Each row is a point on a landscape with many peaks, with its height.
From any point a climber takes the steepest step (rise divided by distance) to one of its 2 nearest points. It stops when none of these is higher. Distance is the straight distance between rows; heights are no part of it.
Q922: [  9 -15   5  -1   1  -2  -7  -2  -3 -23 -14  -4   1   7  23  -1   9  -1
   3   5]  (h 6.09)
Q14: [ 16   0 -15 -12   1 -10 -11  -7  -6 -25   1  20   7   4  10  -5   8  -9
 -18   0]  (h 6.55)
Q868: [-31  -8   2  -3   2  18  -1  10  12   1 -11 -10  -4  -2  -5  32  -5   1
  14  18]  (h 2.30)
Q881: [ 13   5 -11  -5  -5  -2   6  -3   9  28  18 -40 -15   1  -5   9   4   4
  10 -30]  (h 3.23)
Q726: [ -4   2 -17 -19   8 -11 -12 -16  -5  -4  13  39  11  -1  -8  13   0 -11
 -25   4]  (h 7.29)
Q533: [ 24 -33   5   5 -18 -18   6   5   9  -1   4 -39  -3 -19   6 -33  -6  20
   3  -4]  (h 1.13)
Q187: [  2  -4  -1  -9   1  12  11   7  12  -2  -1 -30 -14 -17 -19  13 -11  -9
   6 -16]  (h 5.41)
Q206: [ 13 -14 -21  -9  -6   5  10 -16   8 -36 -20   9  19  11   5  -4  -1   4
  -4  -8]  (h 6.24)
Q163: [  4   9   3   1 -16   3  16   7  22   7   0 -31 -17   2   6  -8  41  -3
   3  -8]  (h 5.40)
Q294: [  0  12  13 -10   9  -1   2   5   9  25  28  16   0 -21 -14 -26 -17 -16
  -7   1]  (h 1.17)
Q453: [ -6  -7 -26 -14   4   1 -15  -6 -10  -9   8  -6   5 -26  13  16 -28   1
   9  13]  (h 0.47)
Q933: [  9  11 -14  14 -26 -12  13  13  17 -12 -14  -5   2   5   9 -18  18  13
   2  -4]  (h 5.97)
Q272: [-21 -31  12  -3   5   8   0   1  12  -2 -14 -10   2  -4  20  -1 -18   8
  17  18]  (h 4.34)
Q662: [ -7  11  14  -8   9   6 -11   0 -21   3  10   2  -4 -24  -3  -6   2 -18
   7  22]  (h 5.98)
Q864: [-17  -4 -27  -1   5   1 -17  -6 -10  12  14   2   6  -8  10  26 -37  10
  13   7]  (h 0.81)
Q358: [  5  -5  11   8 -12  -1  22  13   1  -9 -13 -35 -17 -24 -11 -17   2   4
   6  -4]  (h 2.97)
Q609: [  6   1   3  11   2 -11  -2  12  -6   8   3  -8 -10   2  -7   1 -14   9
  -1 -11]  (h 4.52)
Q131: [-19  -2   7 -13  -1   2 -11   3  13  -8  -8  20   9   9  20  12  36  -9
  -4  34]  (h 4.19)
Q587: [  3  13  -4  25 -15 -12  15   6   6   5 -13   6   2  25   3 -21  15  17
   2  -9]  (h 4.89)
Q370: [ 10 -27  13   3  -1  -9   4   4   8   4  10 -24  -7 -12   4 -33 -20   9
   9  -2]  (h 2.20)
Q380: [  0   6  -9  -8  -4  -1  -6  -4  11   5   7   6   9  -1  18 -14   6  -9
   8   9]  (h 6.98)
Q398: [ 22 -12 -23   7 -19 -21  -6  10  17  -8   3 -17   5  -7  12 -12 -10  19
   3 -10]  (h 6.08)
Q548: [-12  12   0  10   7  -4 -10 -13 -20  14   2  35  15  24   0   1   7   3
  -1  12]  (h 2.42)
Q918: [ -6  -3  -4 -12   3   6   0  14  14 -16  -5  -7 -11  -9 -12  21   0 -10
  -5   1]  (h 6.79)
Q136: [ 20  10  -2 -12  -3   3  -3  -8  -1 -21   3   6   1   7   9 -11  26 -19
 -10 -10]  (h 7.11)
Q744: [ -7 -12   9  -4   6   6   1  -4   3 -16 -13  12   1  19  10  -4   7  -4
  -3   8]  (h 5.38)
Q218: [-10  23  17   1   1   5  10  11   2  19  15  11  -3 -25 -24 -27  -8 -14
  -1  11]  (h 1.68)
Q720: [ -5  11  -1  -4   3  15  12 -12 -14 -13 -14  12   6   3 -22   9  10 -13
  -4  -4]  (h 6.76)
Q260: [ -1 -38  17   2   5   0  -6  -7  -4 -14 -15 -11   1  12  30  -6 -10   9
  12   8]  (h 5.26)
Q957: [  9 -19 -10   3  -5 -13  -7  11  10 -15   0   1   6   0  11  -8 -24  15
  -3   1]  (h 5.04)
Q910: [-20 -18   2   1  13  -8 -17   7  -5  -5   0  17  -4   8   5  17 -14   6
  -7  22]  (h 3.52)
Q698: [ -8  -1  -3 -12   4  -4 -13   3  12 -13   0  24   3  24   0  23  21  -8
 -19   5]  (h 7.21)
Q237: [ -1  -1  -8   8   0  -4  11   5  -4  -2  -5  10   5 -12 -13 -16 -36  12
   1   2]  (h 3.34)
Q686: [  3   2 -21   3   3  -2 -10  -8   1  14   8   6   9  19   9  14 -22  11
   3 -18]  (h 5.54)
Q525: [ -7   6   3  -6   9  11   7 -17 -13   0  -6  30  12  14 -33  22   8  -9
 -16 -11]  (h 6.19)
Q546: [  2  -8  25  -1  -3   5  13  16   6 -17 -12 -23 -19 -20  -2  -8  11  -8
  -2   6]  (h 4.24)
Q607: [  1  -6  18   9 -17  -2  17   6  18   3 -12 -24 -12   8  24 -26  37   7
   4   2]  (h 7.43)
Q65: [  9 -15 -11  -1 -11 -11 -18   6   0 -21 -10 -16   2  -6  34  11   4   7
   8   7]  (h 5.22)
Q641: [  0  11  17  22 -10  -3  17  20   1 -10 -15  -2 -17  11 -16  -9  22   4
 -10  -6]  (h 3.69)
Q486: [ 19   1 -12   2  -9  -7  -8   4 -19 -19  -1 -24  -4 -29   9  -2  -6   0
  10  -2]  (h 5.25)
Q897: [-31  -3  -6 -12   3   0 -13 -14  -1  -9  -7  27  14   9   9  23  29  -6
  -6  38]  (h 3.78)
Q961: [ -2 -14  -2   7  11   1  -1  -8 -16   0  -1  10   4   1  -4  -7 -39  10
   3   1]  (h 3.88)
Q987: [  7  12  12   6   4  -9 -11  19 -18 -12   2  12 -14   4 -14   9  12  -6
 -19   1]  (h 5.96)
Q289: [ 16  15  18  11  12  -1   7  -2 -12  32  20 -10 -13  -1 -20 -11 -17   3
  -4 -25]  (h 4.55)
Q297: [  4   6  -3   6 -15  -4  -4   9   7   2  -5 -28 -11   2  21   9  34   2
  11   1]  (h 4.11)
Q596: [ -4  -9  28   3   0   6  11  14  10 -15 -17 -12 -11   5  12  -3  28  -5
  -4  12]  (h 5.39)
Q570: [ -5  -8 -30 -11  -2  -3   7 -21  -1 -33 -18  28  18  10  -2   5   3   2
 -15   7]  (h 5.73)
Q142: [  1   4  15   9 -10  10  20  12  14 -21 -20   1  -8  16  -6  -8  32  -6
  -6  -5]  (h 4.46)
Q562: [ -9  15   3  11  -2  -2  14  15   1  10   3   1  -5 -30 -22 -20 -25   0
   5   8]  (h 2.45)
Q316: [-11 -20  20   4  -9  -3  12  10  29   9 -10 -18  -4   8  30 -20  19   8
  11  13]  (h 5.45)
Q717: [  0  10   0   4   3 -12  -7  12  -4 -13  -7  24  -3  26 -13  22  17   0
 -24  -3]  (h 6.70)
Q413: [ 12   2  21  -3  11   9   6  -9  -4  20  18  -8  -7  -2 -10 -24  -8 -12
   1 -14]  (h 3.89)
Q82: [ 15   7 -17 -11  10 -17 -13 -17 -24 -11   9  38  12  -1  -2   0  -5  -4
 -30  -3]  (h 6.89)
Q876: [ 12   7 -29   6 -19 -21  -4  16  17 -14  -3   1   7   0  15  -4   3  15
  -3  -5]  (h 7.19)
Q734: [ 11  20  22  11  10  -5  -8  15 -26   9  15   3 -18  -4 -23   6   2  -8
 -15  -6]  (h 5.24)
Q489: [ 10  14  13 -13  10   1   0  -8   4  28  27  34  10 -15 -15 -20 -14 -17
 -19 -13]  (h 0.89)
Q831: [-15 -17   3   5  -4   2   1  13  12   2 -12 -23  -9  -7   7  14 -11   9
  17   6]  (h 3.24)
Q721: [  4   1 -14 -10  -6   7  12   1  20  16  12 -35 -10 -15 -10   3 -13   1
  12 -21]  (h 4.22)
Q202: [ 14  -8 -18  -1 -12   5   8 -10   9 -17 -13 -13   9   6   7   0   1   6
  12 -17]  (h 6.96)
Q569: [  2  10 -21  -5  13  -8  -3 -25 -22  11  10  38  16 -14 -15  14 -31   5
 -26  -3]  (h 4.58)
Q712: [ -6 -23  -2  -7   7 -10 -13  17  13 -17   1   8  -6  -3  12   4 -21   6
  -9  13]  (h 4.25)
Q655: [-17  25   9   2  -2   9  -6   1 -10  12   4  22  10   6 -25  20  28  -4
  -2  13]  (h 1.76)
Q828: [-17  -8  25 -15  13  22  -4 -10 -10   1  -1  -5   3 -13   7  -1   8 -20
  15  26]  (h 7.22)
Q555: [-22  -4  11  13  11 -15 -19  13 -12   6   2  27  -4  18  -1  12  -1  11
  -8  28]  (h 2.99)
Q243: [ 21   1  -6  -5  -9   4   6  -3  -5 -19   0 -21   1 -29   4 -22   2  -8
   8  -3]  (h 6.46)
Q646: [-11  25   4   6  -6   4   3  -6  -2  11  -2  30  13  17  -8  -6  26  -7
  -1   4]  (h 2.08)
Q545: [ -1   4   8   6  13  11  14 -10  -7   3 -10  21   4  20 -31  14 -13   2
 -15 -21]  (h 5.82)
Q622: [  2  23 -20   9   8  -2  -6 -10 -22  24   5  28  10 -10 -16  24 -35  15
 -18  -5]  (h 4.80)
Q369: [ -1   5  -4 -17   7   1 -10 -11   0   4  15  25  11  -4   3 -10  -3 -16
  -4   4]  (h 7.98)
Q103: [  8  10  13  23  -3  -9  10  13   3   2  -6  14  -7  30 -11 -11  10  10
 -14 -18]  (h 4.15)
Q346: [  0  19 -23   3   4   3  -1  -6  -1  19   4  14  12   6 -12  30 -22  11
  -7 -19]  (h 5.13)
Q138: [ 30   5 -14  -3 -10   1   2 -15   2 -11   4  -9  10  10  14 -15  14  -3
   4 -23]  (h 7.79)
Q872: [ -6  -9  20  -8   7  18   5 -16  -1   0  -4 -11   3  -5  21 -21   7 -14
  19  12]  (h 8.49)
Q230: [ -8  -8   4   0  -5   1   2   4  24   9   0  -9  -1   4  20 -16   5   2
  14  10]  (h 5.57)
Q274: [  9   3   0  -3  -1  12  14  -7  -9 -17  -9  -7   0 -11 -12 -11  -4  -9
   1  -7]  (h 7.95)
Q250: [  7  -6   4  -5   2   9  -6 -22 -17  -4  -6 -13   9  -6  27 -16   4  -6
  24   7]  (h 7.28)
Q466: [ 20  -5  -8   9  -4 -13  -6   4 -13  -4   6 -29 -10 -13   0   1 -16   8
   6 -17]  (h 4.35)
Q821: [-13  -5  16  -5   4   6  -3  -2   4  -9 -13  14   7   6  23 -11  23  -8
   1  26]  (h 4.75)
Q687: [  3  11  10  15   7  -1  12   6  -4  14   0   3  -6   8 -25   3 -19   8
  -8 -21]  (h 5.23)
Q581: [  8 -20   9  15 -21 -14  16  14   6  -7 -15 -33 -12 -19   4 -23   2  20
   4   0]  (h 1.70)
Q695: [-20   3  -9   9   5   0 -14  13  -3  22  12  -8  -5  -2  -6  36 -25   9
  10   3]  (h 1.23)
Q151: [-16  -1   8  -2  18   3  -9 -25 -29  13   7  38  15  12 -17   5  -4  -3
  -9  15]  (h 2.14)
Q210: [  7  18  15  -3   8   6  -6   5 -23   0  10 -12 -13 -20 -15   3  10 -21
   0   1]  (h 4.98)
Q264: [-12  -8  -9 -16   5   1 -14  10  14 -15   0   9  -7   8  -5  35   4  -6
 -16   6]  (h 7.81)
Q407: [ 11 -14  17  -2  11   1   2  -8  -9  16  17 -23 -10  -8  -1 -29 -20  -2
  13  -8]  (h 3.17)
Q171: [  5  20  -6   9 -13   4  28   4  19  18   2 -14  -5   2 -23  -9   9   4
  -3 -26]  (h 1.14)
Q175: [  0  -3  -8   5  11   5 -18 -20 -19  13   8   5   6  26  12  22 -11   5
  11 -11]  (h 5.95)
Q18: [ -1  23  -2  -4  -5  12  13   2  22  28  12  -3   2   5 -21  10   6  -6
   1 -21]  (h 1.60)
Q293: [  3  -8  -8  -2   8   9 -13 -26 -20   4   4  -4  11   7  22  -1 -11  -1
  22  -2]  (h 6.49)
Q417: [-27   2  -4  -7   4  10 -13  15   6  11   7  -7  -5 -15 -11  33 -12  -5
  10  17]  (h 1.74)
Q515: [  4  13  -5   4  -4   3   0  -8   6  28  12 -25  -4  19   4   9  18   2
  18 -18]  (h 2.52)
Q793: [  3  -2 -22  -6  12   1   0 -20 -17  -7   1  20  13  -3  -8   9 -31   6
 -10  -6]  (h 4.33)
Q377: [ -6  -5   4   2  -9  -5  -8  11   4  -4 -14 -21  -3  -8  40  13  20   4
  13  18]  (h 4.17)
Q909: [ -8  15   7  -4  -1  14   3   1  22  32  17 -13  -2  19 -11  11  25  -4
  14 -11]  (h 2.01)

Where does a climber stop that starts at each point below?
Q555: Q876
Q18: Q264
Q864: Q922
Q237: Q872

Call two points neighbours if one is among the 2 nearest of the other. Go from one point of each pair to the other, from neighbour to neighbour, staying as high as possible. Name the lowest point that can't be avoided.
Q596 and Q876: Q641
Q138 and Q369: Q14
Q138 and Q922: Q297
Q274 and Q596: Q151
Q607 and Q138: Q316
Q264 and Q872: Q210
